Each row is a point on a landscape with many valleys, with its height.
From any point a ball takes the steepest step (drop divided by distance) to one of its 2 nearest points. It stops when none of these is lower. Distance is the straight distance between rows; heights are no part of it.
Q_869 (h 6.48): [ -2  19  -8   7  -6  -6 -29  -3   5   1   9 -23  -3 -39  52  26 -51   3
 -30  29   2   0  -7 -29   9  23  -4 -11  10  22  22 -19 -16 -20 -19  14
  15  31  29  -8  18  10  -6  -7  27 -16  -5  29  -2  34 -38]
Q_255 (h 7.03): [-22 -29   8 -12  14 -26 -26 -33   0   9  26  -8  36 -14  36  12 -35 -19
 -35  -7  -7  21   7 -20  22  34  20  21  17   9  -5  -5 -10 -29 -24  -7
  19  19  20   8  30  21  16 -29   1  15  24 -25   0  39 -25]
Q_613 (h 7.68): [ -7   5  31 -10  -9 -18 -10   3 -26 -17  13 -24  49 -11  11  26 -58 -19
   2  -4 -34  -5  10  -5  11  29   2 -17  -8 -11  12   1   8  -9 -24  17
  34  14  31  27  13 -10 -15 -17  22   6 -11  33 -33  32 -21]
Q_787 (h 6.11): [ 25 -13   2  -7 -12   4  31 -20 -33  -7  19  36 -28   0  22  -1   4   2
  -9  -3  15  12  -3   8  53   5  25  44  -1   3 -17   8  34  15 -10 -29
   9  -6 -35  -4 -18  21   1 -16  16  17  13  18  29   5   6]
Q_556 (h 4.83): [-11 -21  -3 -31 -31  14  -4 -21  15   8 -11   8  47  14   6   4  22  16
 -14 -13 -34  44   9 -10  28  12  34  27  11  14  -7 -28  -2  18   2 -19
  12  24  -5 -18  10  -9 -13   6  -1   5 -26 -27   0 -26  10]
Q_603 (h 8.51): [ -5 -29  -1  12  19 -23  28  -4  -6  17  -2   7 -26  41 -19 -26  22 -12
   6 -37  36   2 -13   7  22  -6   1   5 -14   0  -2  11  33   4 -22 -18
 -61 -22   1  12 -32  11  -9  -9  -9 -12  24 -13  14  -1 -13]
Q_705 (h 5.47): [  2  33  21  -7  -9  -9 -18  24   0 -15  -7 -32  14 -11 -14  29 -45 -10
  37   9 -33 -35   2   6 -55  -1 -32 -51 -19 -21  10  15 -10 -21  17  27
  17  13  11   7  13 -54  -8   4  -3  -1 -15  26 -48  31  -3]
Q_437 (h 2.09): [ -5  11 -32  16  15 -10  -9  10  28  32 -28 -15  -9  25 -27  -8  37 -11
  14  -9  34 -28  -7  16 -31  -5 -14 -36   3  16   3  10 -25   6  16   6
 -51 -27   2   5  -5  -1   6  24 -32 -20  -2 -22 -16 -23   2]
Q_16 (h 2.30): [  0 -28  -4  19  20 -16  17  15 -36   9  17   8 -11  11 -29  -2  10 -20
 -16 -20  38 -22 -13 -22  -4  12  -2 -21   3   1 -14  -9  21  15 -20  13
 -34   0  34  19 -12  32  -5   1  -7  -3  12   8   2  16 -35]
Q_271 (h 6.23): [-20  -6   2  -2  16  -5 -16  19  17   8  -4 -10   7  31 -29  -9  21  -2
   1  -3   7  -1  -3  -6 -17   5 -26 -16  -1 -24   2  -6  -7  15  -6   3
  -5 -13  37  16  21 -18   5  10 -20  -5  -3 -35 -21  -4   1]
Q_812 (h 5.37): [ 11   7 -20 -30 -19  23   5 -39   1   6   7  18 -26  -4  26  -9   6  19
 -21   5 -14  26  -3   4  39   4  30  45   6   7   1   5   2  -3  32 -26
  36   4 -39 -32  -4   4  33 -11   8  16  -9   8  18 -10  33]
Q_325 (h 9.00): [ 20 -36  11  -7 -26  -1  51   6 -26  -6   2  36 -11   4 -14 -18  42  18
  15 -27  25  12  -1 -16  33 -22  11  13 -14 -24 -27   2  39  26 -11 -30
 -38  -7 -39   4 -28  20 -25  -8   0   5  -3  -3  17 -12  -3]
Q_992 (h 5.56): [  6  14  -5  -7  22  16  -6 -25  14  -2   2  15 -47   3  12 -32   4   0
 -21  15   4  16  -6  17  12  -2  15  41  -2 -13   9  16  -1 -13  24 -20
  26 -11 -22 -13   2   3  36 -20  -6   5  15  -9  19  -5  32]
Q_634 (h 6.30): [  6  23  -9   4  -6  19  -4 -18  28  -1 -16 -13  11 -18  13 -23  -5  -1
   8   9 -38  -2  -4  26 -26 -24  23   7   3   9  24 -15 -40 -15  45  -3
  19  13  -7 -24  -2  -7  27  -5  -4   1 -28  -6  -8 -23  33]
Q_551 (h 5.39): [  9  -3  -9 -13  -8   1  15  -5  -3   5  -6  19  -4  10 -31 -23  29  10
  20 -10   6  -1  -1  -7  -4 -13   2  -3  -5 -27 -29  17  13   7  12 -11
 -24 -22 -19 -22  -1   2  19   2 -24   7   6 -16   3  -6  33]
Q_410 (h 3.85): [ 26  -4 -36   7 -11   0  14  -6 -11  19  -3  -8 -22 -17 -15   0  28  18
   4 -21  23 -10 -12   3  -9 -36  -5 -21  26  42  -4  -6 -17   5  18  -9
 -34   4 -24 -34 -22  17  10  29   0 -10   9  21  15   5   8]
Q_61 (h 5.41): [  2   6  -3  -7 -14   3   6  25  13 -12 -12 -10  24   6 -23 -10  29  25
  33  -1 -19 -11  15  -2 -23 -28 -31 -21  -2 -24  -4   0 -16  -1  19   3
  -1  -1 -13  -4   2 -36   3  23 -10   3 -20  -9 -16 -27  24]
Q_126 (h 5.65): [  0 -10  -8  -3 -12  -4   4  -9  -4  11   7   5  -2   0 -13  -1  18  14
 -12  -3   6  10  -3 -16  15  -1   2   1  11   0  -8  -1  -4   6  -3  -5
 -18  -2   0 -20   6   3   3  -1 -11  -4   3 -12   9   2   6]
Q_541 (h 7.51): [-21  18  13  -7   0  12 -13   0  36 -11 -15  -1  10  21   4   1 -19  -5
  -2  19 -12  16  15   5  -1  14  -4  26  -7 -20  12   0   5  -9  -1  -4
  17 -16   9 -10  14 -19  10 -22  -7   5  17 -23   7 -20  22]
Q_606 (h 2.91): [ 23  24 -10   4  -4  22 -14 -21  -5  -3  25  36 -21 -32  27   1  13  19
 -12  40   6   5 -11 -15   2  -5  14  14  -4 -10 -22  -3   2   9  42  10
  22   6  -9 -10  36  27  21  -4 -19  21  12  -4  28  12   8]
Q_998 (h 3.44): [  6  -6  -5   8  -1  10  -3  -5  13   9 -26  16  16  19 -27 -43  53 -15
   3 -10  26  17  -2  12  -8 -20  40  -2   0   6 -16 -16  -2  25  17 -13
 -41 -10  -3  -5  -6  14  -3   5 -32 -12  -2 -29  13 -38  13]
Q_544 (h 5.30): [  0 -17   3 -15 -17 -14  10   1 -28  -7  19  10   0   4  29  25 -16  13
 -29  -5  10  16   5 -23  63  25   2  29   6  12   4  -3  24  12 -44  -9
  17  17  -5   6 -12   7 -22  -6  32  -1   1  16  18  12 -27]
Q_39 (h 2.98): [ 19 -15 -19  14  23 -22  21   6 -40  15  26  11 -44 -11 -22 -11  18   1
   5  -9  42 -42 -21 -32  -5  -3 -21 -19   0   1 -15   2  11   1  -6  11
 -36   2  -3   4 -21  34  10  21   2   0  17  20   9  36  -9]
Q_142 (h 6.04): [  4  17  -9  11   9 -12 -15  16  -4 -13  16  -5 -25 -26   9   5  -6  30
   5  29   1 -24   4 -27 -12  -7 -44 -20  -3  -8   5  10 -14 -23   7  29
   3  11 -11  -5   1 -20  -1  19   5  -4   1  20   8  15  -8]
Q_898 (h 8.76): [ -8 -29  20  -1 -15  10  31   5   9  -5 -14  21   6  36  -6   3  14  -7
  -3 -42  12  46  16  29  37 -15  27  32  -6  14  -2  12  41  16 -28 -26
 -22 -20 -22   7 -27   5 -34 -17  11  -8  14 -11  18 -30 -21]
Q_534 (h 6.65): [-15   5  19   2 -31   4 -10  10  13 -15  -9 -11  55   7  29  34 -19  10
   3   4 -47  19   7   7   4  -1   8   2  -9  -2  17 -16  -8   3   3  12
  21  25  25  15  23 -28 -16  -7  -2   7 -31 -18 -12 -14 -25]
Q_742 (h 4.32): [  5 -23  -6   1 -16  -2  21  -4  -5   2  -7 -15  29  12   1 -12  25   7
  -5 -41 -16  28   0  15  27 -19  27   5   8  32   2  -4  -3   6 -21  -8
 -22   6 -14 -15 -25  -7 -37   8   9 -14 -22   5   6 -30 -16]
Q_65 (h 4.67): [ -2  -5  -3   8  -8  14  18  14  20   0 -21 -33  33  17 -17 -14  16  -8
  18 -37 -19   8   6  40  -3 -31   2 -10  -4  30  17   8  -6  -1  -9   0
 -15 -11  -1  -7 -17 -25 -34  12   4 -17 -30  11 -21 -43  -3]
Q_28 (h 8.03): [-10 -27  21   1   7  -1   4   9  -4  -8   2   8  26  24  -4  16 -18 -23
 -19 -24   3  21  18  14  20   8  13   8   9  12  -6   8  27   6 -21  -5
   0  -9  20  17   1   6 -10 -22   1   6  26 -16   7   1 -27]
Q_354 (h 7.05): [ -7  21  10   6 -12  35   8  31  36 -11 -38   8   6  24 -11  -7  29   0
  17  11  12  12  10  28 -13 -21   3  10  -8  -4   9   0  18  25  -1  -6
  -1 -32  -4   3  -9 -13 -15   1 -12  -8  -8  -7   7 -50  13]
Q_754 (h 4.69): [  2 -15  -3  18 -14  -7  20  14 -11  -1  -3  -7   0  12   8  14  16  17
 -19 -23  16  15  -5  -2  22 -16   2  -7  11  25   9   0  12  13 -33   5
 -36  -2   0   2 -22   5 -37   6   8 -18  -5  10  20 -11 -49]
Q_124 (h 0.95): [-14  29 -13   7  22   9 -17  34  42  15 -42 -12   9  48 -13  -5  17 -35
  27  -6  29 -26  -2  37 -48   1  -7 -25 -13  -7  -9  11   2  23   1   4
 -23 -41  27  21  -1  -3   3  13 -33  -9   3 -39 -20 -36   6]
Q_807 (h 5.57): [  9 -13  -1 -14   1   3  17 -15 -19  -3   4  -8  17  -3 -17 -32  -5 -13
  10 -24 -36  -2  -1  20   6  -6  22   8   6   2  -1   3 -14  -6   0 -16
  23   1  -5 -14 -12   2  19   0   9  12 -18  10 -17  -6  37]
Q_418 (h 5.92): [ 19 -26 -15 -11 -21 -12  27 -25 -30   8   9  17  -1   1  24  -9  25  13
 -15 -33   9  24 -14  -7  51 -10  44  27   9  23 -21  -5  22   9 -20 -33
 -25  17 -32 -18 -28  30 -15  -4   5   5   1  -2  37   0 -12]
Q_295 (h 5.16): [-11   3  -7 -26 -32  22   7 -15  24   6 -12   1  -1  15   9   4  10  27
 -15   0 -21  35  12  -7  34  12   9  38   6   7  18  -4   1  -6   5 -21
  22   3 -26 -34  -2 -20   4  -2   7  -6 -16   4   6 -29  31]
Q_25 (h 4.18): [  9   8 -30  10  14   0  -4 -15  16  22  -9 -18 -32 -16 -10 -24  23  11
   2   4  18 -19  -7  11 -24 -23 -16 -12  13  25  15   4 -34 -13  31   0
 -22 -10 -26 -17 -17   3  26  15  -7 -17   4   7   7  -9  28]
Q_123 (h 6.31): [ -7  12   3  -6 -30   9 -14  -5  10  -3   4  14  36 -10  42  41 -14  17
  -8  21 -30  22   6  -7  11   7  23  13  -1   1 -10  -7  -1  -3  18  11
  21  28   6   1  24  -2   5 -12 -14  15 -15 -25  13   0 -11]
Q_74 (h 7.45): [-10 -13  24  -4  17 -24  -4  -5 -34 -14  28  -3  20  -7   6   3 -32 -15
  -5  -4 -15  -2   5 -12  12  28   2  -3   1 -25  -9  13  12 -18 -30   6
  30   2  20  22  17   7   9 -15   2  16   9  11 -16  36 -15]
Q_850 (h 7.08): [ 16  21  -1 -11   1  -4 -16  -3 -41 -12  28   4  -8 -63  22  15 -29  17
  22  27 -18 -21  -3 -21 -19  -5  -8 -25   1  -5  -9   2 -16 -25  28  18
  51  41 -16  -9   9   5  18  18  15  17 -10  43  -6  48  12]
Q_138 (h 2.83): [  3  -2 -21  21   2  -7  -7 -11   8  16 -17 -16  26  12 -25 -13  22 -26
  -2 -25  14  -1  -6  20 -25 -13  30 -27  10  22 -14  -1 -26   5  10   4
 -51  -9  14  -3   6  15  -2   7 -38 -13  -1 -24  -7 -21 -12]
Q_719 (h 4.16): [-19 -26  -5  16   2  -5 -21  -1  19   8 -17 -13  27  26 -11   1  16 -20
 -34  -7  21  18   3   0  -7  11  10 -12  21  29  11 -33  -8  26 -18   9
 -38   2  39   1   9   4 -37   4 -11 -13  10 -17   4 -23 -43]
Q_642 (h 4.80): [  8   0  -8   6  26   9  22  14  -2  19  -2  29 -80  25 -23 -18  36   3
   9   9  47 -26 -24  -3   4   0 -33   7 -16  -6   5  12  39  21   7  -9
 -29 -29 -14  10 -29   8  -1  11  -3  -9  22   8  14   7  11]
Q_759 (h 7.25): [-14 -21  14 -25  -1 -16  -1 -23 -18   1  25  10  38   2  14  15 -21 -13
  -8 -17 -29  19   8  -5  26  27  28  24   8  -9 -24  14  13 -18 -15 -12
  37   8   3   6  19  12  21 -23 -11  28  10 -20  -6  29   1]
Q_391 (h 7.26): [ -2  13  -2 -15  -1 -17 -19 -29 -30   4  32  -8   9 -59  37  14 -42   0
   3  21 -18 -10 -10 -32   1  26  10  -6   3  -9  -5  -7 -26 -33  -4   4
  50  41   3 -11  22  21  22   0  20  18 -18  29 -15  53  11]
Q_905 (h 7.77): [-24  -7  22   3  16   6 -26  11  31  -4 -11   1  23  25  -8  14 -28 -31
 -14  11  10   9  19   8 -13  20  -6   4   5   2   8 -15   7   5  -9   4
   7 -14  42  17  23  -1   5 -21  -3   7  34 -29   1   2  -9]
Q_446 (h 5.36): [  9   5  -4  -9  15  -1  17  -3 -21  -2   2  -4 -33   0 -25 -14 -15  -5
  15 -12  -9 -13  -3  21  -1   2 -11  -1  -1  -8  -2  25   5  -6  -1  -9
   9 -18 -13  -9 -18  -7  20   4  17   4   8  27 -10  12  32]
Q_988 (h 3.48): [ -5  -8 -14  16  -5 -12 -11 -10   8   9  -6 -32  32  -1   1  10 -12 -16
 -21 -20  -7   9  -5   9  -7   2  15 -20  21  28  -1  -2 -19  -5 -13   6
 -34   2  31  -7  12   4 -13  -8 -15 -14   4 -11 -10   3 -34]
Q_864 (h 5.83): [-17   9   1  -5  13 -13 -10  16  11  -1  -3 -32   1  17 -21   4 -16   0
  15   2  -7 -19   3  -2 -12  16 -47 -24  -7 -14  20  15  -3  -7 -17  20
  -3 -24  20   5   2 -35  -6   3   9 -11   2  11 -29   3  -4]
Q_621 (h 5.55): [ -2   9  16 -26 -32  -9  10  11 -22 -17  15  -8  46 -14   1  36 -18  21
  28  -8 -49  -3  10 -13  -5  -1  -6 -20  -9 -31 -16  18   3  -8   1  15
  32  14 -14   4  12 -26  -6   1   2  19 -28   6 -25  13   2]
Q_273 (h 6.56): [ -7  -3   6  -2  31  -4  -8 -10  15   4  13  27 -49  18  -2 -17  -3 -15
 -21  20  36  -1   3 -12  23  20 -17  34  -9 -14   1  12  26  -7  -9 -11
  -6 -23  -1  -3   2   7  12 -26  -6   2  47 -18  23  17   7]
Q_920 (h 8.37): [-11 -41   3  -2  18 -10   2 -12   2  20   3  17 -26  30 -16 -17  22 -16
 -32 -26  37  21  -5  -5  32   1   8  20  11  12   2  -4  28   6 -13 -30
 -38   1  10   3  -9  12  -6 -18 -20 -11  36 -33  19  19 -16]
Q_981 (h 6.57): [ -4 -23  -4  -1   8 -14  11  25  -3  13  -1   0  -6  23 -45 -14  39   2
  15 -11  28 -24  -3 -24  -4   4 -38 -27  -4 -11  -5 -10   6  24  -9   5
 -32 -14  13  10 -11  -7 -11  20  -7 -10  -3  -6 -12  -9   5]
Q_635 (h 5.07): [  4  33  -5   6  -7   3 -16   9  15   3 -10 -27 -16 -31  -4  25 -36  -3
  24  24 -15 -33  -5   9 -57  -4 -29 -40  -1   5  13  11 -31 -28  34  19
   6  13  -4 -18  10 -33  15   8  -8  -5  -4  22 -33  22  11]
Q_977 (h 6.51): [ -9  16   0  13 -18  17 -23 -20  32   7 -11  -8   0  -8  29  20 -12   0
 -29  38   1  20   0  -7   5  19  10  21  13  28  28 -36 -18   1   1   2
   7   4  12 -22  17   3  -7 -14   7  -8   2   1  20 -13   2]
Q_589 (h 5.91): [  5  -6  -9  -5   4 -14  -4 -14 -24   6  33  13 -23 -25   9  -1  -4   9
 -19  14  13  -4  -7 -36  26  14  -6   9   9  -3  -9  -3  -2  -5 -17  -1
   9  14   3 -15  10  22   8  -1   7   4   7   9  13  32   1]
Q_638 (h 5.04): [  2   3 -16  -2  -3  16   4  25  29   5 -26 -18  30  23 -35 -26  38  -7
  39 -31  -8 -12   9  38 -32 -44 -10 -24  -5   9   0   5 -17   8  18  -5
 -12 -12  -4  -6 -10 -24  -9  35 -14  -7 -31 -12 -30 -44  25]
Q_897 (h 6.52): [ 11  10   0   5  -7  13   7  18  -1  -8  15  33 -45  -4   1   8  28  38
 -10  37  26  -5   2 -33  16  -5 -35   6  -3 -13  -2   6  27  16   1  10
  -7  -8 -19  -5   1  -2 -15  10  -1  -3   8  16  23   5  -9]
Q_565 (h 8.21): [-12 -35   8  -4  27   5   1  -3   8  14 -10  -1  10  39 -33 -20  10 -38
 -16 -44  13  25   3  32   4   1  21  10   7  15  -9   3  16  10 -13 -23
 -17 -12  26  10  -2   7  -6 -11 -14  -7  24 -29  -3  -5  -3]
Q_374 (h 4.65): [  3  26 -19  28  13   9 -21   7  18  21  -9 -19 -31 -30  -5  14 -12  -7
  -2  31  18 -32 -12   7 -44   2 -24 -35  14  24  18  -4 -36  -4  25  18
 -10   0  17   4  13   5  15  17  -1 -17  -3  19 -24  15  -4]
Q_218 (h 6.29): [  1  19  12  -2   9  -6  -1  18 -19 -29  19  20 -39 -12   6   1  -9  28
   1  37   3 -15   8 -28  17   8 -38   6 -19 -30   6  20  19 -10 -13  19
  22   0 -25   6  -7 -19 -19   9  25   4   6  30  17  10  -6]
Q_611 (h 6.89): [ 14   3  10 -13   0 -17  -1   5 -30 -18  19 -23  24 -43   9   2 -29   9
  30  -3 -47 -29  10  -3 -23 -15 -15 -24   0  -5   1   6 -23 -36  22  12
  46  40 -18   1 -10 -22  15  13  15  10 -19  34 -23  27  17]
Q_594 (h 6.00): [-19  15  16  -7  18  -5 -33 -34   7 -10  24   9  -2 -29  47   4 -50 -11
  -9  36 -22   7   6 -16   0  34  12  29 -19 -33   0   2 -13 -47   6   3
  51  22   2   0  39   7  27 -25   5  24  12  -8  -2  29   9]
Q_700 (h 8.89): [  2 -18  27   0 -24   9  43  20  -6 -20  -8  29 -12  14 -14  12  21   8
   7 -18  26  22  16   3  27 -12   0  22 -16 -17  -6  12  41  35 -27 -13
 -18 -29 -29  18 -26  11 -40 -18  22  -4   0   5  14 -28 -18]
Q_630 (h 4.72): [ 17  -2  -3 -24 -20  -6  25   7 -44 -12  21   6 -10 -26  12  27  -7  38
   8 -17 -20   0   8  -4  34 -13  -8   3   5   4  -4  20  10   0  -3 -10
  40  28 -43   3 -25  -6   1  19  39   7 -23  41   3  19   6]
Q_654 (h 5.64): [ -1 -40   8 -14 -15  -6   4  -8 -11  -3   1  16  22  18  31  12  14   5
 -37 -22   7  41   7 -11  52   9  34  36  15  32  -9 -18  22  19 -30 -16
  -4  21 -11   7 -18  10 -36  -9   8   0   4 -17  35 -14 -35]
Q_769 (h 2.96): [ 12  29  -1   0  33  -2 -12  16 -17 -12  -4   5 -20  -4 -21 -10  -7 -14
  35  19   2 -49 -14   4 -66   2 -10 -33 -17 -36 -32  17  -3  -5  22  28
  12 -20   0  21  12   4  28  22 -19  17   6  -6 -16  18  18]
Q_133 (h 4.49): [ 10   0 -26   6  37  -3   5  -1   4  27  -2   4 -80   2 -16 -19  29  14
  12   1  34 -34 -19   9 -16 -14 -40 -10   0  17  13  18   1  -7  24  -4
 -23 -19 -28   1 -32   6  22  28   5 -13  20  19   7  15  20]
Q_62 (h 3.93): [  4 -18  -2   1 -16  11   1 -12  13   6 -18  11   9  19  -1 -23  47   2
 -17 -12  15  38   0   1  23 -11  38  19  14  29   0 -25   6  21  -5 -16
 -34   1 -17 -21 -18   4 -31   1 -11 -20  -2 -10  30 -38  -4]
Q_76 (h 6.74): [-10   6  -7 -10 -11 -15 -32 -23   5   6  14 -18  29 -39  75  33 -56  -3
 -28  18 -15  12  -7 -30  22  33  22  13   2  18   4 -15 -15 -31 -16   7
  30  43  23   1  25  17   5 -22  14   5  -7  -4   4  36 -33]
Q_235 (h 8.63): [ -6 -31   7   0  -1   1  25  12  13  14 -19   9  -9  44 -28 -38  48  -3
  15 -46  29  28  -4  19  24 -27  13  10 -17  -2   2   8  35  15 -19 -29
 -51 -21 -15   5 -32  -8 -30   1 -12 -22   1 -19   8 -29  -5]
Q_858 (h 3.54): [ -5  34  -2   4  49   3 -25  28  16   3 -23 -10 -20  14  -3 -19 -11 -28
  26  20   8 -44 -13  18 -62  22 -18 -20 -21 -28 -10   1  -5   8  10  16
  11 -22  27  35   2   6  25  11  -4   0   1 -21 -17  -6  23]
Q_918 (h 5.11): [  1  10   4  18 -18  -4   9  26  -9 -18   3  -3  -1  -7  18  35 -12  22
 -11  16  10  -5   6 -12  13  -7 -19 -15   0   3  12  13  12   8 -20  27
 -11  -6   0   7  -9  -1 -28   0  12 -10  -4  20  12   1 -49]
Q_214 (h 4.40): [-10 -21  -2 -11 -17   3 -24 -35  21  11 -13   9  30  10  13  -7  29  -1
 -36   2   0  44   4 -17  18  14  42  31  21  27  -2 -42 -11  18   0 -17
 -15  25  -1 -21  10  12 -21  -8 -10  -2   5 -36  30 -20   0]
Q_466 (h 7.34): [ -5  -3  18  15 -14   2  12  29   3 -23 -14 -16  61  23 -19  14  -4 -30
  18 -25  -3  -7  12  23 -29 -13   3 -29 -17 -15  -8  -3   4  23 -13  18
 -13 -16  31  29   7  -4 -34  -7 -10   6 -17 -14 -24 -35 -32]
Q_962 (h 4.15): [ -6  24 -10  27  18  11 -24   5  24  18 -21  -6  -8   0 -14   0   1 -23
   8  31  14 -27 -10  17 -56   8  -9 -24   0  -2   6 -22 -38  14  22   9
  -8  -8  34  20  24  10  22  16 -16  -3  -6 -19 -21  -7  12]
Q_993 (h 7.29): [ -4   3  17  -8 -11  32  -1   7  30  -9 -23  28  11  26  -2  -5  17  -4
  -5  11  10  32  19  12  12  -6  20  32   0  -3  -6  -8  26  21   8 -17
   3 -20  -5  -5   3   1   1 -18 -11   5  20 -27  25 -33  16]
Q_915 (h 6.50): [ -7  24   2   8  28  10 -18 -18  34   0 -14 -30  -9 -18  13 -31 -33 -17
  -1  13 -29 -10  -9  25 -44   2   8   6  -8 -14  21  -4 -41 -31  27  -4
  23   4  11   7  12  -8  37 -15   3  -3 -11 -11 -25  -2  30]
Q_58 (h 5.50): [ -5   6   5   7  -1  -6  -1   9   3  -9  -2 -26   7  -1  11   5 -26   7
  -9   3 -21   3   2   5  13   7 -14  -3   2   7  26   7  -8 -16 -13  10
  13   1  10   2  -5 -23  -9  -7  12 -12  -9  19  -8  -4 -11]
Q_299 (h 5.76): [  4  18 -12   3   7   0  -6  26  11  -9  -8   1 -27  -9 -14   1  24  30
  26  26   6 -32   7  -8 -36 -22 -51 -25  -3 -11   0  14 -10 -10  29  16
  -5  -6 -33  -2 -10 -32   8  33  -8  -2   5   6   5 -11  14]
Q_579 (h 3.45): [ 21  -5 -22  15   3 -20  19   4 -28   9   9 -15 -11 -21 -18   6  -4   4
  15 -18  12 -34  -6  -9 -14 -13 -20 -34  13  19 -11   7 -10  -9  -4  11
 -29  -1  -9 -12 -23  15   7  19  12  -5  11  33  -1  19  -2]
Q_819 (h 2.97): [ 20  24 -13  15  11   7  -1   4 -19   2  10  19 -33 -16 -18   5   5  -2
  12  25  20 -30 -13  -9 -28  -2 -10 -22  -2  -9 -21   9   0   9  27  24
  -6 -15  -2  -2  14  18  18  13 -16   8  16  10   2  18   3]
Q_660 (h 6.33): [-21  14  21  11  29  -5 -41 -22  14  -4  18   7   4 -24  22   6 -42 -21
   4  40  -9  -4  -2 -15 -44  19   1  -1 -15 -41  -6  -8 -16 -34   9  16
  25   8  31  18  55  14  30 -16 -11  18  17 -23 -13  43  -3]
Q_922 (h 5.12): [  6   5   2   3  14  -5  28  14 -10  -7  -7  10 -30  15 -24 -15  11   6
  29 -12  14 -16  -3  10  -4 -12 -18  -5 -18 -24 -12  29  25   3  -8   0
 -24 -35 -26   4 -28  -4  -2   4   2   1  12   4   6  -9  12]
Q_372 (h 4.47): [ 26 -19  -9  -9 -14 -10  34   2 -46   3  20   2 -30 -12  -3   6   7  25
   2 -28   8  -7  -7  -2  34 -19 -10   4  16  22   3  -1  12  10 -18 -26
   2  23 -30 -10 -37  11  -5  24  41   1  -5  46  12  21   7]
Q_990 (h 5.94): [-16  28  22  -2  -4   2 -16  23  11 -16 -10 -16  20  17 -16  33 -44 -21
  17  12 -18 -11   7  13 -36  14 -18 -27 -14 -28   5  13  10   1  -6  21
  15 -14  34  14  24 -27  -3  -9  -6   2   5   0 -34  17 -10]
Q_969 (h 5.80): [ -8  -7  -3   4  13 -12 -14 -12  17   1   0 -32  25   3   5 -30   8   6
  -6  -3 -26   6  -3  -4   1  -2  -5   6   3  -4  22 -16 -39 -19   0  -1
   5   7  16   2   8 -19   5  -4   1 -10 -17 -16 -12 -16  10]
Q_84 (h 5.00): [  5   0   4 -23 -32  -6  23   8 -36  -9  12  -5  15 -12  18  46 -20  22
 -10 -22 -17  11  11  -4  49   8   7   9   0  15   5  10  15  18 -30  -4
  32  22 -21  18 -21  -1 -30   3  45  -1 -30  33  -4   5 -20]
Q_744 (h 6.99): [-17  -2  26   0 -27   5   8  19  24 -27 -19 -17  59  20  16  18 -14  -1
   8 -11 -24  19  18  16   9 -10   0   3 -17  -6  16   5   8  10 -16  15
   3 -13   8  15   3 -25 -38 -22   2   0 -15 -18 -11 -39 -32]
Q_243 (h 2.37): [ 32   8  -8  -2   8  16   7 -12 -29 -10  15  30 -34 -28   0 -29  16  13
   9  24   3 -15 -13  -4  -6 -14   2   7  -6 -16 -19   3   3  11  38   1
  24  -5 -25  -9   5  17  29   6  -5  24   6  16  20   9  30]
Q_348 (h 6.68): [  2   6   2  -3  34  -7 -14  -4  -4  -5   6 -24 -18 -29  -2 -26 -25  -1
  10  11 -25 -21  -3   6 -29   4 -21 -11  -1 -14  16   3 -37 -34  18   2
  38  14   1  11   1 -16  29   9  20  -2 -12  21 -26  16  30]
Q_240 (h 5.93): [  2  17  18  -1 -16   7  -4  10 -15 -18   9  23  25 -11   3  23  -5  12
  16  21 -28   0   4 -10 -19  -2   6 -11  -6 -37 -24  -1   5   4  15  15
  26  10   7  10  31  -2  12   5 -18  23 -14 -12  -7  13   4]
Q_530 (h 6.64): [ -6  36   5  23   7   4 -35 -15  17  -1   6   2 -13 -39  20  10 -29  -4
  13  57  -7 -18 -10 -15 -49   7 -13 -13 -17 -27   9 -23 -38 -20  30  22
  10  21  21   0  46   3  22   1  -5  10  -3  -3  -9  24   6]
Q_575 (h 7.62): [ 13  -8   4  19  -5   4  22  18 -31  -9   0  -5  27  -1 -23   9   0 -17
   4 -24  -4  -9  -1  16 -14  -9  17 -28   5  10 -13  -3   1  18  -8  12
  -7   3  20  16  -8  17 -17   6  -1   1 -17  17 -10 -12 -18]
Q_857 (h 1.24): [-13 -20   3   9  44 -14 -12  -2   0  20  11   5 -17  10 -26 -12  -6 -39
 -17   4  34 -20  -5 -14 -18  34 -10  -7   1  -6  -8  -9   4   9 -13   8
 -13 -15  46  26  10  31  18 -12  -3  -3  24 -17 -13  23  -8]
Q_942 (h 5.19): [ -3  -6  -3 -33 -44   6  15  -5   0   1   3  -7  54  -1   1  23   0  24
  12 -21 -49  20  12  -5  21   0  14   7  -3  -2 -13   3   0   2   4  -6
  21  17 -15 -15   5 -20  -7   2   4  11 -38  -6 -19 -14  12]
Q_269 (h 5.77): [  5  19   2   5  13  10 -12 -28   7  -8   7   4 -14 -24  43  -8 -35  -9
 -21  26 -18  10  -1  11  10  17  26  33  -1   1   6   4 -10 -27  17  -4
  36   6  -5  -4  10  11  28 -28   6  10   9   3  12   3  14]
Q_569 (h 6.32): [  2 -21  22 -14   9   0  16  -3 -24 -11  19  43 -19  15  -2   2 -13 -20
 -11  -1  19   8  12   1  43  22   9  38  -1 -15 -17  13  44   8 -17 -26
  20  -7  -8   7  -1  13   9 -24   5  23  40  -5  19  21   6]
Q_306 (h 6.20): [ -9  13  -8  17  10   3 -27 -15  16  12  14  -7 -23 -27  16   9 -23  -4
 -31  40  17  -2  -5 -24  -3  20 -11   4  11  13  17 -22 -22  -6  -7  13
   1   6  28  -9  23  20   4  -8  14 -12  10   9   2  22 -11]
Q_180 (h 6.80): [  0  24  -1  20 -15  22  -2   9  30  -1 -23  -3 -12   2   8   4  20  13
  -3  35  11   0   1   5  -6  -7  -8   3   8  20  26 -12  -6   5   5  10
  -7 -20  -5 -11  -7 -11 -12   2  -8 -13  -6  16  20 -35   6]
Q_735 (h 4.20): [ 19 -31 -14   2 -14  -7  42  -2 -26  12   2   2 -19   6 -27 -14  27  20
  23 -52   9   0  -6  17  14 -41  -4  -7   8  22  -3   3   9   7  -4 -23
 -34   4 -35 -14 -44   7  -8  26  20  -4  -2  26   6  -2  11]
Q_361 (h 6.08): [ -9   7   0   5  -8  20  -9 -16  40  -1 -25 -17  28  11  17 -22  10  -1
 -11  -2 -37  26   1  21   2 -11  32  25   7  26  34 -24 -29  -9  13  -9
  11  11   2 -15  -3 -18  -9  -4   0 -14 -29 -13  -1 -40  13]

Call two points neighbours if one is among the 2 nearest of the other. Go from one point of each pair to the other, from neighbour to neighbour, staying as low as possible. Name the highest point that can't be avoided.
Q_58 / Q_857 | Q_969
Q_124 / Q_769 | Q_858
Q_243 / Q_769 | Q_819

Where does a ball stop that starts at each point below?
Q_898 | Q_306
Q_990 | Q_769
Q_654 | Q_857
Q_642 | Q_857
Q_611 | Q_58
